Points on a hilly landscape, in no order, each with its height.
A ball rolls from a point to the lowest of its 2 nearest points, and stops where none of them is lower. Distance is the straight distance between rows; heights are no part of it.
Q_659: [132 131 127 195 108 130 138 139  72 139  95 162 114  87 136  96 134 187
 110 202 156 130 190 116 187 111 114 184 161 149 129 108 154 174 106 155
 140  62 104  78  89 145 154 102 146]  h=0.45
Q_996: [139 131 179 117  51 145  76 132 121  73 151 153 134 157 126 139  90 106
  92  98 136 117 134  98  78 117 125 120 151 178  97 144 113 112 141 131
 141 136 179 105 136 105 131 132 139]  h=1.39
Q_860: [143 117 121  92 117 107 129 107 134 118 144 130 108 159 133 212 145 125
 114 127 163 173 110 154  75 144 112 153 124 116 126 132 108 118 154  98
 166  94 189 111  66 151 102 170 105]  h=5.19
Q_771: [167 126 126  49 152 132 156  92 155 102  68  71  69 162 145  95 151  97
 125 114 120 186 174 135 121 107 159 148 107 117 162 106  76 106 127  84
 187 129 121 154 108 129 134 176 169]  h=4.86
Q_841: [205  83 106 150 126 100  83 170 136 170 113 121 113 138 113  88 121 125
 124 224  85 151 139 116 151 131  98 179 109 121  87 115 149 164 112 114
 136 137 175 101  66 101 117 122 111]  h=2.89
Q_951: [116 156 151  63 187 117 144 112 175 111 118 110  96 120 136 198 179 112
 136 118 132 125 132 157  79 140 131  85  61 116 163  93  96  93 125 126
 152 114 139 181  61 128 135 126 119]  h=5.98
Q_613: [100 125  99 141 116 133 148 127 125 137 142 151 152 113 147 142  74 113
 115  63 102  66  98  75 103 133 115  80 137 135 136 133  81 103 158 133
 105 215 102 119 209 119 104 108 142]  h=7.24
Q_435: [148 136 160  98  92 171 122 122 119 122  80 106  89  90 117  81  99  84
 108 149 137 149 205  91 124  95 170 134 136 195 130  95 129 138 100 189
 165  67 128 110 123 118 152 123 122]  h=4.20
Q_590: [147 105 110  85  72 109 134 107  68 100 158  85 124 199 152 102 109 139
 167  73 136 142 109 134 143 117 135 109 130 133 103 138 143 115 107  99
 104 205 123 116 215 110 113 113 178]  h=3.03
Q_549: [168 160 134 116  75 123  69 146 133 113 161 107 123 169 101 116 132 150
 112 113 119 129 146 131 183 115 117 169  80 138  95 152 209 152 121 178
 120 126  94 103 111 121 138 123 144]  h=3.60
Q_22: [121  71 166 167 121 139 130 112 156 154 105 161 138 143 122 101 113 146
 111 149  91 120  93 128 120 129 130 150 138  81 105 120 107 144 101  90
  96 108 124 129 128  81 115 141 136]  h=4.65
Q_797: [ 99 132 137 151 164 147 120 162 146 123 154 131 174  73 114 163 113 131
  64 136  96  99  98 106  57 101  74 114  95 137 141 176 122 112 202 154
  86  97 113 184 153 172 110 137 137]  h=3.58
Q_580: [ 83 117 170  81 189 125 153 109 151  87 121 132 133 113 113 215 165 114
 137 173 143  92  85 164  59 118 121 112  84 121 114 122  86  91 171 116
 154  71 162 186  85 125 122 144 148]  h=5.73
Q_906: [111  97 146 118 197 147 138 109 150  99 142 174  88 144 150 122 126 143
 158 120 153 163 172 156 110 127 126 124 136 107 151 166 103  93 116 118
 155 109 159 150  68 112 161 167  74]  h=5.18
Q_838: [107 138 100 165 122 137 120 147 103 148 140 104 178  92  90 153 124 133
  97 161 130  79  78 105 141 111 100 142 100 136 116 106 144 159 172 124
 104  97  81 118 165 166  82 114 182]  h=2.51
Q_232: [ 82 157 163 129  75 136  79 156 115  73 158 156 169 118  82 151 123 152
  84 137 144 108 118 122  97  90 108 124 132 155  82 173 161 127 173 167
 109  91 119 120 136 160 124 119 148]  h=2.40
Q_491: [145 100 124 142 178  85 139 129 152 126  99 125 129 159 124 133 198 117
 127 182 186 191 166 160 125 129 108 222 122  81 138 146 146  88 146  60
 193  80 168 155  66 129 150 161 120]  h=4.58
Q_181: [150 104 127 123 100 126 124 114 126 123 132 148 141 160  87 177 157 145
 138 178 159 152 109 147  96 135  99 152 113 111 132  93  88 138 179  73
 105  50 207 129  82 141 100 180 136]  h=5.46
Q_238: [121 112 123  87 114 144 141  85 150  67 181 143 114 190 110 108 109 147
 183  68 144 150 138 156 104 144 157 108 139 125 104 216 122  90 134 131
 125 175 165 144 183 107 145 199 111]  h=2.73
Q_857: [ 90 119 139 196 120 150  96 150  73 124  93  94 145 111 137 108 116  95
 102 163 127 112 139  94 115 111 164 114 127 151 135  80 106 135 119 103
 125 133 111 161 178 119 151 104 163]  h=6.10
Q_310: [145  96 169 129 118 164 130 122 139 135  87 113 122  88 116  51 137 114
 147 131 133 161 176 126 150 124 179 139 149 109 139 129 128 128 125 111
 168 129 113 121 158 113 168 119 117]  h=5.55
Q_344: [199 137 107 143  99 108 113 113 122 150 147 160 104 168  97  51  75 152
 148 139 136 152 157 108 224 140 128 143 146 141 115 126 196 149  70 137
 154 166 121  80 138  90 131 110 135]  h=5.47
Q_66: [189  94 110 147 135 101  94 159 199 166 119 120 103 157 117 106 128 107
  73 183  75 150  98 137 109 154  96 174  54 108 110 137 115 170  89 119
 102 153 147 139  96 116 103 153 125]  h=2.41
Q_702: [ 82 147 150 182  60 163  88 137  94 116 101 121 179 122 100  85 154 144
 133 184 134 104 119 124 134 114 166 133 150 133  98  81 131 152 138 116
  71  82 128 138 161 114 141 112 156]  h=6.37
Q_258: [161 109 141 151  81 129 112 151 113 116  98 139 102 125 142 122 104 171
  81 113 101 140 216 116 154 108 105 137 117 146 116 148 145 161  95 165
 128 159  81 104 115 112 136 119 145]  h=2.80
Q_138: [145 118  65 104 109 113 152 131  97 132 134 105 122 173 151 109 181 155
 163 161 153 171 109 166 139 107 112 195 120  74 119 139 157 123 161  75
 111  26 154 138 131 160 118 158 135]  h=2.96
Q_589: [134 106 164 157 137 131  96 117 128 136 143 198  98 127  97  88  95 173
 142 189 189 144 157 143 157 133 125 158 149 125 139 106 138 152  95 149
 119  81 169 102  71 124 170 144  91]  h=5.79
Q_679: [145 110 133  79 106 111 147  84 124 117 122 148 100 148 170 100 101  93
 180  93 115 112  78 112 118 114 152  96 164 116 119 114  85 104 100 103
 122 146 166 142 123  81 126 120 123]  h=1.21
Q_600: [101 113 143 139 204 114 122 147 119 106 171 120 142 134 143 109 156 135
 169 111 162 103 105 167 146 115 116 112 117  98 133 156 160  85 126 103
 132 154  99 156 145 152 162 131 120]  h=4.68
Q_728: [ 75 203 121 178 139 136 146 147  87 134  97 146 162  91 162 168 139 113
 151 112 112  81  94  84 141 121 143  89 211 145 148  56 106 126 151 141
 119 165 104 105 140 104 133  85 123]  h=7.60
Q_355: [ 87 188 149 122  73 125 104 153 123  94  96 121 117 101 150 163  99  78
 101  91 102  65 121  84  77 142 149  64 150 196 123 106  89 131  96 184
 125 138 140 145 124  97 116  82 109]  h=3.53
Q_347: [124 154 139 106  75  88  86 114 130  99 122 145  87 152 142  79  77  86
  93  94 158 122  54 116 136 127 177 139 140 159 122 101 115 143  44 147
 140 139 135  94 124 112 131 125 145]  h=4.71
Q_533: [117 149 134  64 102  90 127 118  99  91 211 107 127 186 150 149 132 136
 132  71 153 127  62 147 107 115 123 125 108 126 123 163 166  81 111 101
 129 161 123 143 181 137 127 111 169]  h=3.72
Q_877: [122 100  92 107 156 102 150 115 158 103 192  93 143 165 115 126 151 119
  92 131 135 172 128 158  59 105 109 179  77 116 121 198 123  82 163  83
 108 109 156 182 164 188 114 184 144]  h=4.07
Q_254: [173 141 139  91  93 115  82 136 138 105 138  70 101 163 116 122 120 119
 110 109 117 166 173 138 144 127 164 134  95 166 106 144 178 140  95 160
 146 180 125 132 146 124 153 128 146]  h=3.91
Q_717: [130 129 132 128 173 128 135 150 125 172  86  76 147  95 143 167 158  91
 118 116 113 128 190 112  91 124 138 100  85 128 212  68 114  79 157 115
 158 162 115 184 155 152 174  97 138]  h=8.54
Q_16: [129 120 113 185 169 103 141 145  78 141 139 171 132 141 170 158 126 173
 145 143 137  92 158 124 209 122  82 138 193 116 108 122 183 155 103 152
 146 161  97  65 111 110 109  84 139]  h=4.38
Q_271: [122 171 147 144  34 127  99 113 119 102 131 177 137 115 112 119  97  99
  96 109 154  97 149  81 119 123 119 112 169 204  89 103 136 127 116 160
 124 135 129  69 143 113  93  93 136]  h=2.02
Q_96: [130 102 136  97 114 121 135 119  99 146 123 105  87 107 160 121 104 139
 111 107 143 126 160 137 129 136 139 102 107 169 156  93 105 152  79 139
 132 136 131 124 130 167 116  97 123]  h=4.06
Q_215: [138 126 123 108 148 104 139 120 171 108 103 136 123 143  81 181 199 131
 143 208 173 149 150 164 103 109  87 170  85  82 122 111 102 109 190  94
 111  17 210 165  57 130 125 192 127]  h=5.72
Q_65: [133 106  98 120 124 125 107 134  86 132 164 116  95 157 200  88 114 124
 134 141 129 145 129 128 103  77 126 185 149 121 116 153 173 119 102 137
 122  41 171 151 130 115 147 123 124]  h=2.36
Q_707: [136 119 146 179 124 162 143 128 130 156 113 190 146  73 103  74 144 169
 144 194 134 111 164 110 208 122 119 161 161 113 120 111 133 165 161 135
 131  75 112  62 111 139 130 118 129]  h=1.07
Q_467: [ 75 126 130 145 186 129 187 130  93 147 142 114 193 107 102 222 173 171
 149 188 131  95  71 156  98 129  94 128 128 105 129 137 127 123 182  83
  91 106 119 199 177 151 112 140 152]  h=2.72
Q_637: [106 131 117  88 164 111 158 121 153  92 180 131 147 142 107 188 188 139
 163 139 132 120 110 161  76 129  93 105  98 103  96 172 118  67 221 101
 126 138 144 164 132 169  98 152 132]  h=5.11
Q_937: [ 93 149 146 137  88 140 138 151  78  96 114 140 145  93 162 123 162 190
 164 100 129 122 161 153 165 105 105  89 178 132 132 142 137 139 151 146
  59 106 107 125 135 142 127  85 125]  h=5.65
Q_712: [110 125 114  84  99 159 142 122 145 139 172  87 154 117  79 137 105 130
 113 124 112 109  93 134  93 147 134  86  83 132 102 162 131 147 150 132
  77 167 104 183 236 157  91 117 154]  h=6.65
Q_305: [102 138 118 146 151 154 137 144 112 148 116 102 147 107 167 143 134 116
 102  78  92 131 132 101  85 108 133  97 117 117 213 120 108 104 143 113
 104 138 105 187 156 150 164 124 123]  h=8.69
Q_744: [153 145 118  90 131 115 144 111 173 155 132 133  91  89 166 101  83 108
  78  34  80  92 119  95 110 110 122 110 105 151 198 146 109 119  78 178
 112 115 115 146 118 143 128 120 112]  h=3.44
Q_445: [122 128 150 183 163  98 112 156  75 148  99 140 130  88 161 151 120 133
 120 196 114 101 170  99 140 124 117 130 186 175 121  88 135 152 103 155
 152 150 144  90  78 119 141  84 104]  h=3.77
Q_507: [166  60 143 122 140 118 148  80 181 146 141 161  91 174 130 117 101 134
 107 148  96 162 100 134  84 110 127 157  89  93 112 132  82 120 111  95
 106  79 159 150 126  99 112 168 141]  h=4.24
Q_52: [171 110 127 139 171  85  98 146 123 119 141 149 132 180 119 125 145 128
 145 172 151 156 134 145 160 121 104 167 117  93 114 134 163  92 151  60
 178 150 157 121  60 111 134 133 133]  h=4.90
Q_222: [179  96 147 171  98 116 134  97 147 178 129 193 124 118 126  83  92 154
 134 128 111 130 142 106 171 139 129 126 174 112 126 129 158 140  64 121
 120 175 126  98 140  83 136  92 121]  h=5.25
Q_149: [155  94 173 146 141 124 120 149 135 138  82 134 111 112 145 171 127 135
  67 117  91 132 197 111 112 120 105 149 100 127 146 150 113 135 127 134
 161 130  90 129  91 136 132 137 132]  h=3.23
Q_198: [101 125 188 136  70 143 113 139  85  96 102 141 173 102  96 156 167 142
  95 124 169 130 142 117  92  90 121 107 148 162 122 118 128 109 170 130
 124  83 124 123 140 166 144 139 133]  h=1.78
Q_312: [176 111  97 134 156 110 127 170 127 168 103  66 125  89 118  83 144 107
 154 157 101 145 162 129 196 143 148 148  89 123 120 113 160 137 126 153
 154 171  83  85 125 152 128  81 142]  h=5.88
Q_576: [ 91 141 163 105 182 147 132 145 127  94 119 125 151 105 121 198 169 118
 159 128 133  84 127 136 102 110 108  95 101 120  98 139 111  83 201 132
 157 124 110 149 100 125 125 135 141]  h=5.48
Q_754: [157 121 123 132 129 128  95 129 111 108 145 111 115 180 122 131 105 117
 130 130 156 185 154 135 138 141 158 128 103 139 155 118 143 120  93  90
 145 191 143 142 136 135 158 149 130]  h=4.26
Q_997: [145 104  64 145 149 134 123 128 168 142 156 112 132 175  91 177 101 121
 104 137 131 135 122 127 115 182 137 130  65 113 120 130 105 142 148  87
 140 213 123 109 152 155  85 174 132]  h=4.42
Q_250: [108 151 146 123 123 133 104 130 139 131 105 127 136 118 134  98 127  79
 110 108 132 116  49 112 128 122 153 138 149 120 141 105 124 129 111 131
 140  99 117 120 103 108 145 131 123]  h=5.00
Q_373: [204 141 125 123 110 140 139 137 140 169  70  81 115 107 137 116 139  70
 122 100  86 173 181 105 129 125 146  89 110 144 221  53  97 101 130 112
 147 162  98 143 125 123 156 112 143]  h=8.39
Q_562: [148 129 107 112 125 157 121  89 180 105 179 118 142 196  93  62 123 150
 169  96 125 158 123 165 158 144 168 147 110  92 113 180 160 123 132 114
 116 140 134 140 165 113 145 198 120]  h=3.36
Q_616: [158 124  88 112 125 113 136 128 162 164 108  95 116 144 115 120 161 126
 115 138 113 164  80 161 149 156 137 164  76  93 141 103 129 161 108 108
 111 123 115 127 108 155  99 146 126]  h=1.68
Q_955: [114 151 133 201 118 118 166 144  72 140 106 176 127 123 167  97 128 158
 182 123 151 131 190 125 224 137 127 121 238 134 138 122 186 148  86 149
 144 146  91  69 132 102 140  78 107]  h=4.67
Q_873: [146 131 112 101 160 138 147 101 185 139 143 114 123 137 130 125 157  88
 120  81 106 171  99 125  97 107 123 136 122  90 177 154  97 103 150 108
 131 104 130 151 108 129 139 163 105]  h=2.26
Q_516: [118 106  74 156 198 123 157 126 118 157 174 116 138 147 182 134 129  97
 129 148 111 143 105 124 104  98 109 153 130 103 137 157 163 102 119 104
 139  83 153 162 140 127 141 143 118]  h=2.91
Q_265: [132 147 126 123 112 109  77 140 143 131 177 109 105 129 114 134 106 130
  97 133 133 117  96 131 123 139 115 151  65 155  97 162 175 155  94 200
 109 116 128 132  94 130 142 124 122]  h=3.30
Q_706: [149 137 128 100 147 139 132 116 171 158 115 113 122 105  96 122 125  93
 142  75 141 129 123 142 173 163 175 118 106 131 140 117 151 128 114 160
 164 166  92 123 153 142 146 133 109]  h=4.02
Q_390: [124 102 127  80 107 115 131 142 151 164 130  93 118  69 112 122 103 130
 106 110  97  83 120 141 129 153 114 107  95 143  96 145 125 180 129 165
  82 163 115 125 180 169  72  80 133]  h=6.34
Q_458: [144 128 128  85 134 126 108 104 141 102 145 110 101 183 102  93 160 104
 145 129 188 195 131 168 121 144 155 160 125 115 152 117 115 105 124  68
 152 138 175 140 103 152 148 171 104]  h=4.60
Q_7: [186 137 135 121 104 146 136 116 136 127  74 100 123 156 119 117 173 119
 130 111  99 181 138 131 145 100 139 103  89  93 188  67  89 109 136  69
 111 147  96 150 118  95 144 146 176]  h=8.24
Q_471: [ 99 142 148 109  57 105 113 124  74 101 102 129 102 124 147 102 113 134
 129  95 181 139 112 142 162 149 168 110 156 157 117  68 111 155  68 140
 109 140 121  83 129 135 107  89 124]  h=4.41
Q_668: [158 122 111 104 162  89 160 110 119 160 145 162  80 116 183 144  84 128
 118  77 110 110 145 121 125 121 110 103 129 148 185 121 122 108  62 151
 149 133 137 122  87 151 129 105 104]  h=3.75
Q_131: [156 110 149 163  80 144 107 123 139 136 106 186 119 152 123  92  88 116
 126 147 100 118 126  89 146 124 119 145 168 118  80 119 126 146 105 115
 142 135 138  86 113  65 107 121 144]  h=4.98
Q_342: [195  98  87 137 132 107 103 142 128 140 121 110  87 136 118  35  76 129
 128 177 106 142 165 118 199 109 129 163  92 131 125 126 145 155  84 111
 145 165 102  95 120 127 133 113 180]  h=5.66
Q_972: [168 106 137 109 155 128 153 143 127 150  82  92 125 156 125  65 163 116
 183 147 140 199 162 159 185 147 157 160 165  94 123 132 165 124 142  81
 197 172 115 104 138 124 134 115 116]  h=5.22
Q_115: [128  68 135 142 151 123 167  93 140 142 180 171 135 121 130 135  92 159
  84 128 142 125 101 140  84 108 101 153 104 120 127 158 118 116 127 116
  88  70 140 131 139 166 107 144 138]  h=3.81
Q_805: [ 78 138 167 148  99 131  88 152 103  69 169 149 155 146 120 178 103 136
  86 116 132 103  81 112  46 126 125 103 124 152 116 165  95  96 162 118
 125 137 139 146 134 121 134 149 147]  h=2.12
Q_18: [114 120 113  73 112 116 116 128 104  97 142 113  80 152 195  94  77 118
 136 119 110 116  79 133  94  90 148 126 125 127 115 134  99 130  90 129
 106  76 171 159 112 107 114 128 141]  h=1.71
Q_266: [149 167  98 205 116 147 120 136 131 182  99 132 165 103  97 101 128  79
  92 155 105 110  70  75 167 140 148 151 151 145 150  44 121 169 115 125
 138 118  97  70 130 124 121 122 137]  h=5.54
Q_147: [ 98 120 111 172 206 136 169 132 155 146 109 105 185 104 104 170 197 138
 139 179 117 122 104 143  91 127 107 128  89  82 182 111  86 109 193  69
  91 127 128 208 150 147 143 156 147]  h=2.31
Q_747: [163 130 149  44 104 169 143 108 126  90  69  86  73 122 130  80  94  80
 142  91 128 163 187 124 117 107 175 111 130 178 143 103  68 119 129 145
 175 118 135 112 129 122 133 153 149]  h=4.49
Q_795: [144  93 155 146 132 138 148 103 135 148  67 132 121 173 127 138 174 139
 120 154 136 220 153 138  94 121 118 175 144  67 175 127 103 115 135  55
 169  88 147 156  77  75 172 170 124]  h=4.13
Q_779: [119 107 157 111 147 144 146 139 113 115 116 139 120 112 167 176 121 150
 119  87 112 118 210 129  97 110 109 122 142 149 136 175 143 114 146 156
 160 128 113 139 106 151 151 132  90]  h=3.64
Q_770: [115 147 158 125 147 160 157  87 134 164 177 141 171 136  92 212 166 168
 173 154 100 102  99 139 102 126 103 102 138 114  89 130 154 128 175 112
  84 123 142 163 153 111 124 120 132]  h=1.82
Q_784: [130 156  71 117 134 106 161 101 183 120 147 107 133 208 110 177 181 119
 101  91 137 183 129 160 106 171 145 130  81  92 140 140  89  98 153  71
 156 205 112 135 142 163 106 189 126]  h=4.92
Q_755: [100 174 128  99  65 111 111 132 132  87 146 140 121 102 110 179  84 116
 119  59 130  71 140 102 107 147 146  53 136 200  86 180 137 145  98 225
 120 153 140 154 176 103 128  93 116]  h=3.10
Q_953: [139  98  99 112 157 142 150 139  99 140  96 119  81 131 162  78 100 124
 189 159 143 144 163 137 162 150 143 154 165 122 101 129 139 157 102 150
 167 104 164  96  79 108 126 129  78]  h=5.62
Q_291: [137 128 124 180 156 125  89 160 107 135 126 117 141 105 118 179 119 131
 102 200 121  93 113 108 132 133 116 156 127 154 109 107 135 168 126 161
 134 120 147 103  78 126 130 130 123]  h=3.49
Q_413: [ 89 187 118 145  69 118 134 129  98 106 122 152 160  82 138 106 124 134
 158  83 112  78 138 101 156 120 119  70 195 157 103 132 135 130 129 157
  61 162  99 121 176 100  99  66 123]  h=5.33
Q_604: [ 93 110 103 121  85 166 141 116 130 116 151 121 181 140  88 106  86 144
 127  77 114  91  92 123 115 147 131 101 127 117  83 172 100 126 175 125
  96 196  87 116 226 127  79 148 142]  h=6.97
Q_409: [130 121 131  99  89 101 107 120 148  95 191 129 117 135 140 142  57 127
 118  48 126 100 136 104  93 128 131  99 135 177  98 212 144 127  91 172
 135 182 163 141 186 109 130 110 120]  h=2.67
Q_789: [103 123 125 137 157 162 128 125 101  77 114 171  92 137 170  88  94 150
 181 123 151 128 176 137 156 109 131 124 177 125 126 148 121 128 117 155
 142  98 118 110  91 105 159 158 106]  h=5.41
Q_233: [134 124 123 150  51 125 141 122  74 140  94 117 121 115 122  91 119 162
 121 147 155 153 191 119 196 147 146 166 157 156 100 108 170 177  99 175
 146  91  85  46 146 143 118  89 141]  h=1.15
Q_472: [136 109 132 121 199 108 123 128 136  82 169 140 116 153 123  98 164 143
 160 146 176 131 138 172 150 110 108 166  82 109 124 149 158  80 149  98
 134  92 131 141  87 150 139 148 154]  h=4.94
Q_286: [138 108  70 126 138 107 135 112 143 114 157  85 150 201 126 115 178 124
 145 155 134 165 120 160 117 116 121 188  97  82  98 164 154  92 157  52
 126 116 140 160 164 146 126 168 147]  h=3.54
Q_501: [153 104 103  74 156 110 125 118 169 112 130 109  69 167 148 136 139  97
 131 132 139 184 170 140  85 145 133 145 116 123 132 154 103 108 113 105
 184 141 193 142  74 147 127 165  86]  h=4.91
Q_932: [142 111  86  93 166 125 142 155 151 170 115  66 119  79 123 140 158 127
 156 134  95 112 164 164 164 153 126 116  80 118  87 131 147 162 158 167
 105 168 112 123 139 158  99 103 114]  h=6.09
Q_433: [ 88 183 108 206  77 113 153 133  86 121  73 166 160 102 167 100 134 133
 148 104  97 103 165  84 193 135 136 104 219 141 125 106 136 132  98 146
 104 166  72  55 165  89 112  65 136]  h=5.01
Q_648: [ 92 141 120 176 131 107 121 170  96 148 116 146 136  67 166 139 138 182
 122 148 105  84 168 127 168 126  87 132 195 151 103 133 143 191 115 180
  84 162 117  69 105 146 112  69 120]  h=4.08
Q_74: [170 116 108 111 163 111 152 110 132 149  76 113 106 185 127  74 172 116
 139 165 184 232 148 157 167 143 139 203 154  72 161 142 148 117 127  59
 233  97 134 117  86 131 149 154 115]  h=4.89
Q_492: [139 164 153 177 105 151  86 142 116 108 118 122 185 157  78 140 150 140
 160 129 119 129 135 139 168 174 140  84 132 127 154  71 115 128 150  99
 126 200 116 114 118  94 135 139 127]  h=7.91
Q_786: [144 104 158 102  82 152 134 106 125 105  96 165  99 149  99 134  84 180
 131 120 145 122 197 135 171 146 142 128 118 136  84 149 141 173 105 176
 148 128  99  83 129 113 125 149 138]  h=2.33
Q_100: [121 115  99 107 154 132 116 136 173 120 154 138 118 132 113 158  91 115
 126  90 140 106 126 130 103 172 139  76  54 137 138 136  71 112 149 130
 122 220 121 125 167 161 114 156 131]  h=3.99
Q_711: [117 102 139 197 166 174 110 145 110 134  76 123 140  98 121  86 127 124
 128 188 124 137 156 106 152 111 162 145 120  95 167 106 115 138 121  86
 150 103 108 157 127 113 178 149 148]  h=5.83
Q_956: [109 172 132 164 101 165 107 151 136 133 133 137 171  70 111 122 128 105
  85 101  99  88  90  91 109 101  99 119 133 145 147 126 125 131 178 147
  95 112  81 138 155 148 114 117 149]  h=3.06
Q_231: [116 113 133  64 186 114 142 128 191 136 174 122 111 103 121 166  91  82
 110 108 101  83 102 132  58 152 128  94  57 137 115 152  90  92 137 137
 151 148 145 164 141 150  90 127 128]  h=3.51
Q_881: [118 155 170  75  61 146 126 118 117 101  98 113 104  96 144 124 111 107
  95  81 103  96 182  98  77  93 151  87 134 199 130 122 110 123  98 184
 121  92 135 144 138 132 138 103 126]  h=3.89
Q_619: [ 99 146 115 146 168 159 144 129 145 158  82 124 136  72 152  81 156  96
 166  95 111 133  94 119 173 123 158 127 178  85 163 123 127 144 131 149
 152  95 104 119 106 101 153 129  99]  h=5.28
Q_236: [ 88 154 130 194 113 113 115 138 114 158 115 169 166  92 153 150 102 106
 103 104  97  54  90  73 124 140 104  86 169 134 139  70 100 122 141 121
  94 203  89 105 175  94  96  77 151]  h=7.44
Q_539: [ 77 203 139 164 104  96  99 145 126 137 107 163 125  75 152 114 148 129
 112 181 113  72  83 103 129 135 120 137 173 175 106  85 129 187  80 192
  67 109 137  98  83 103 121  68 108]  h=2.90
Q_758: [125 113  83 139 185 125 121 152 105 139 172 111 126 123 185 113  98  95
 160 110 114 116 132 106 137 115 122 128 160 134 117 171 163 111 115 147
 156 166 148 120 131 128 139 118  88]  h=3.38
Q_872: [ 87 149 129 129 113 108 109 130 125 138 193 161 132  95 126 132  79 156
  74 135 133  81  67 117 108 132  98 146 129 147  89 172 164 167 101 194
  88  86 121 122 131 137  97  88 128]  h=2.95
Q_650: [ 95 151 150  87 179 123 144 136 140  96 137 122 111 142 150 217 183 184
 133 133 150 127 143 185 100 136 110 101  81 123 145 138 145 111 130 141
 121  94 132 192  60 159 153 134 117]  h=6.18
Q_662: [145 141 129 126  59 112 134 122 109 116  92 121 102 130 106 106  85 148
 127  92 156 135 186 123 196 161 159 121 145 172  81 135 166 187  67 216
 133 152 106  77 159  91 111 114 117]  h=1.80
Q_157: [126 153  98 137 194 147 139 139 131 155 101 125 110 110 157 126 122  85
 174 139 102 135 120 108 163 134 162  93 139 118 170  86 138 137  84 150
 145 142 137 146  80  87 175 145  90]  h=5.52
Q_611: [151 132 145  58 124 152 146 101 199 134 110 124 102  93 125  84 120  99
 123  38 106 142 144 136 102 111 150 108 122 146 179 164  91 128 137 161
 127 118 127 144 147 142 131 175  98]  h=2.97
Q_624: [111 164 124 143 140 135 143 130 125 161 154 138 157 104 128 236 123 146
 127 130  99  73  72 114 126 137 100  93 152 138 125 110 122 162 159 138
  94 150 123 138 134 128 103 104 127]  h=0.88
Q_335: [132 183 146 190  89 149 116 146  89 107 110 136 182 130  89 168 134 115
 160 139 116 103 134  85 166 147 128  79 198 161 125  52 102 124 171 143
 121 189 116  75 136  85  99 107 131]  h=7.76
Q_902: [110 104 135 148 189 139 149 123 164 150 126  96 161 117 112 160 199  97
 118 137 125 158 155 138  64 115 106 145 111  98 170 144 112  82 172  80
 135 108 149 193 134 140 161 158  99]  h=1.22
Q_777: [153 141 166 126  94 167 122 110 139 115 117 132 170 150  72 108 177 145
 157 103 114 131 118 150 146 133 127  89 107  93 157 100  96  97 170  77
  90 164 102 143 139  86 145 148 150]  h=8.07
Q_652: [123 115  95 147 161 143 161 163  92 164  80 107 117  99 194 110 168 136
 174 165 100 137 118 141 177 129 139 145 203  91 123 122 132 164 133 135
 140  93 133  94  92 119 136 111  89]  h=5.53
Q_75: [ 70 111 137 139 220 116 152 113 156 157 175  99 147 123 145 163 118  97
 114 131 117 125  53 130  43 141 144 128 114 106 154 142 125  89 125 112
 134 107 149 195 153 125 145 138  95]  h=2.39
Q_555: [130 130  93 138 156 119 139 155 136 173 119  89 160  86 102 204 145 124
 111 170 119  92  90 133 128 152 104 126  76 135 138  95 112 157 171 117
 102 139 122 150 140 177  95 123 158]  h=1.83
Q_572: [134 164 120 172 130 120  94 148 139 169 136 135 121 105 128 169 111 119
  94 182  85  73  66  92 121 160 110 133 135 169  87 102 134 202  80 202
 102 125 146 103  77  97 131 106  86]  h=3.21
Q_944: [125 122 165 146 109 157 120 105  99 112  83 179 105 156 122  97 120 167
 140 165 173 149 172 133 163 122 140 160 166  98 135  98 126 134 122 111
 158  58 134 109  84  91 170 149 126]  h=5.63
Q_459: [ 80 125 102  64 213  82 154 128 154 146 166  84 110 109 166 155 126  99
 113 127 120  92  96 157  71 146 139 119  82 118 150 145 132 104 108 133
 156 112 154 187 115 184 113 105  95]  h=3.04
Q_88: [100  80 165 103 111 161 159  99 117 128 114 153 133 107 107 125 148 158
 128 115 193 152 151 152  88 109 142 111 149 135 150 147 116 110 141 136
 148  59 140 121 140 176 162 152  97]  h=2.47
Q_429: [115 127 153  81 118 135 144 130 122 112 125 131 118 134 146 151 176 192
 175 115 149 142 143 186 137 132 107  95 123 102 118 156 156 138 139 142
  75  97 130 158 118 152 143 117 113]  h=5.94
Q_489: [ 80 172 114 108  96 114 112 143  83  87 215 127 163 191 112 186 124 185
 129 100 158 140  36 159 121 160 111 112 124 103 108 169 165 141 138 115
 104 128 125 139 142 132 109 125 144]  h=4.25
Q_269: [126 161 133 169  62 131 104 140 136 153 126 142 137  64 102 121 133 116
  99 151 112  80 128 101 141 133 114 116 152 192  96  90 134 173 111 176
  77 125 121  75 147 136  84  69 125]  h=2.48
Q_456: [158 151 127 162  88 154  96 130 135 126  63 133 134 156 105  53 109 104
 124 143 117 139  93  98 189 141 173 135 147 117 134  66 114 156  94 120
 142 111 118  89 121  78 132 142 137]  h=5.29
Q_518: [141 155 122 136 158 120 105 144 143 154 147 133 136  89 131 111 124 109
 161 100 129  96 124 118 193 141 123 124 145 134 107 136 178 135 104 183
 138 163 112  90 102 120 140  97  90]  h=3.70
Q_208: [169 119 167 149 129 132 129 141 126 144  47 137  99 132 144 121 128 125
  88 136 102 201 169 108 137 116 123 154 140  96 175 123 124 135 107  86
 186 122 107 126  67 102 163 145 137]  h=3.66
Q_360: [102 134 113 116 210 130 149 113 145 155 154 113 142 112 121 151 150  95
 163 100 178 114 106 147 139 148 151 111 106 133 165 109 144  89 143 122
 162 166  99 137 158 172 142 128 118]  h=4.36
Q_641: [ 92 119 147 122 117 127 159  98 122 135 206 190 161 119 102 141  89 171
 106 129 150 108  52 128  97 111  90 111 156 127 106 168 146 116 150 147
  67  61 128 141 170 146  87 118 141]  h=3.39
Q_125: [172 115  93 103  86 114 145 121 128 160 116 129 111 121 139  64 153 154
 123 145 119 161  88 149 161 114 123 179 112  80 143 106 142 154 135 107
  91  37 118  99 119 161 117 124 151]  h=2.38
Q_213: [ 80 116  99 111 183 103 162 113 159 100 210 122 164 140  89 150 132 141
 114 140 142 145  78 169  54 157 103 121  82 104 109 210  93  73 205  88
  93 150 131 184 183 187  64 164 138]  h=4.64
Q_307: [125 119 102 112 109 133 134 112  76 117 162 117 134 165 138 122 106 115
 183 105 142 112  64 130 140 143 135  94 142 119 116 103  98 106 124  89
 101 181 156 116 155 119 109 119 134]  h=2.16
Q_809: [126 103 136 121 109 137 120 112 120  75 188 153 136 167 119 121  84 140
 132  94 152 132 145 116 106 117 124 131 154 151  90 186 129  86 140 119
 157 164 151 104 170 126 129 159 132]  h=2.06

For each start below, name the point where the ball stops.
Q_413 -> Q_996
Q_390 -> Q_872
Q_951 -> Q_616
Q_771 -> Q_996
Q_717 -> Q_872
Q_181 -> Q_872
Q_472 -> Q_679

Call two points neighbours if one is among the 2 nearest of the other. Go from one point of each pair to the other, from neighbour to neighbour, staying as low as possible. Name the highest point that can't be avoided.
Q_198 and Q_996 -> Q_232
Q_902 and Q_624 -> Q_467
Q_75 and Q_679 -> Q_516
Q_616 and Q_198 -> Q_286
